Points on a hilly landscape, in no order, each with its height.
A climber steps from a point to the highest of its 6 nearest points, and stops where none of them is higher. Distance is the straight distance between rows; heights are no part of it.
<431> (h 66.0): 21  -2  25  5  -7  23  11  26  -68
<69> (h 61.4): -74  -9  -8  -5  -31  -13  -35  50  15
<480> (h 65.1): -50  -8  1  -6  -21  -1  -19  39  -2
<328> (h 74.0): 31  14  17  4  -49  -37  31  45  -38
<494> (h 79.8): -32  8  -3  -11  -51  -38  -3  38  21
<67> (h 51.4): 53  11  -16  3  14  -24  30  -49  30
<500> (h 54.8): 99  14  -39  34  38  -24  45  -66  26
<366> (h 70.9): 11  -3  16  -7  44  63  -4  -22  -54
<65> (h 61.0): -22  -7  15  -5  3  31  -5  16  -36
<343> (h 51.2): 16  13  -17  -12  -23  -48  18  -32  72
<400> (h 55.7): 77  12  -31  18  20  -32  40  -58  37
<284> (h 74.2): 4  2  18  1  -32  -13  12  42  -37
<417> (h 93.7): 39  5  15  -5  47  58  9  -29  -58
<143> (h 78.7): -54  -12  3  16  -33  -12  -30  64  -14
<279> (h 12.9): -53  -13  0  -22  43  56  -36  -23  7
<56> (h 59.8): 43  13  -2  -10  -14  -37  34  -30  36
<297> (h 73.3): 35  14  13  -14  -24  -27  35  4  -4
<424> (h 52.1): -3  12  0  -21  -28  -32  9  -4  46
<195> (h 45.2): 46  7  -31  9  9  -37  25  -57  63
<180> (h 60.1): 29  14  6  -14  -8  -13  29  -16  10
<465> (h 70.3): 6  9  11  -10  -24  -17  20  11  0
<345> (h 28.5): 26  9  -9  -5  21  -7  15  -43  29
<149> (h 33.8): -48  -17  8  -13  37  72  -37  -4  -30
<310> (h 30.0): 22  4  7  -13  26  15  11  -30  -7
<174> (h 81.8): 1  -21  27  50  -15  7  -26  76  -85
<12> (h 89.0): -6  -1  -8  -15  25  11  -2  -33  29
<274> (h 94.1): 53  12  20  -9  -4  -2  37  -3  -32
<590> (h 92.9): 17  1  -73  29  33  -31  4  -70  98
<446> (h 49.1): -1  5  -24  -14  -8  -36  6  -40  88
<94> (h 73.5): -76  -30  -1  30  -18  -1  -60  71  -18
<658> (h 25.0): 12  2  -5  -9  59  41  -9  -47  -3
<105> (h 78.5): -1  -20  29  32  1  49  -21  47  -95
<130> (h 56.0): -34  -20  16  1  17  56  -25  17  -53
<327> (h 40.6): -46  -2  -2  -22  1  9  -15  -1  28
<205> (h 22.6): 62  10  -7  9  54  17  21  -55  -2
<58> (h 25.7): -72  -19  0  -17  10  43  -43  14  0
<623> (h 61.2): -55  1  -8  -21  -38  -33  -13  23  51
<437> (h 22.9): 35  4  -36  15  39  -11  13  -64  47
<306> (h 86.5): -26  -24  18  36  -11  22  -33  65  -65
<90> (h 80.2): -53  -28  14  36  -17  8  -51  68  -42
<638> (h 25.5): -13  -3  -15  -10  54  32  -18  -53  32
<38> (h 62.0): -25  14  -10  -24  -48  -52  3  5  70
<262> (h 66.1): 23  -9  27  6  25  65  2  6  -86
<78> (h 80.6): 42  9  12  -5  42  35  14  -35  -38
<83> (h 64.1): 39  26  7  -11  -56  -61  43  8  23
<66> (h 71.1): -40  0  3  -14  -33  -15  -12  32  16
<99> (h 27.2): -39  -6  -10  -17  46  34  -23  -40  34
<214> (h 44.8): 4  7  8  -16  4  1  10  -14  4
<147> (h 80.8): -23  -10  12  6  -27  0  -9  47  -31
<276> (h 51.1): -33  2  -11  -26  -16  -25  -2  -14  67
<135> (h 5.4): -6  -2  -35  6  64  22  -19  -66  55
<298> (h 90.5): -25  -6  8  22  -43  -25  -15  66  -32
<152> (h 92.7): -18  8  6  -9  -45  -31  3  41  2
<5> (h 78.2): -18  -12  16  12  -11  16  -14  45  -51
<125> (h 80.7): 15  -1  18  29  -47  -32  5  72  -61
<467> (h 67.2): 83  20  2  3  6  -21  45  -40  3

Two climbers start at each pair of points below. Name the first point that both come to, or write -.
<205>, <446> | -
<56>, <67> | <274>
<400>, <195> | <274>
<306>, <58> | <152>
<94>, <149> | -

For each start below, name the point where the climber stops.
<343> | <152>
<65> | <152>
<500> | <274>
<424> | <152>
<279> | <12>
<180> | <274>
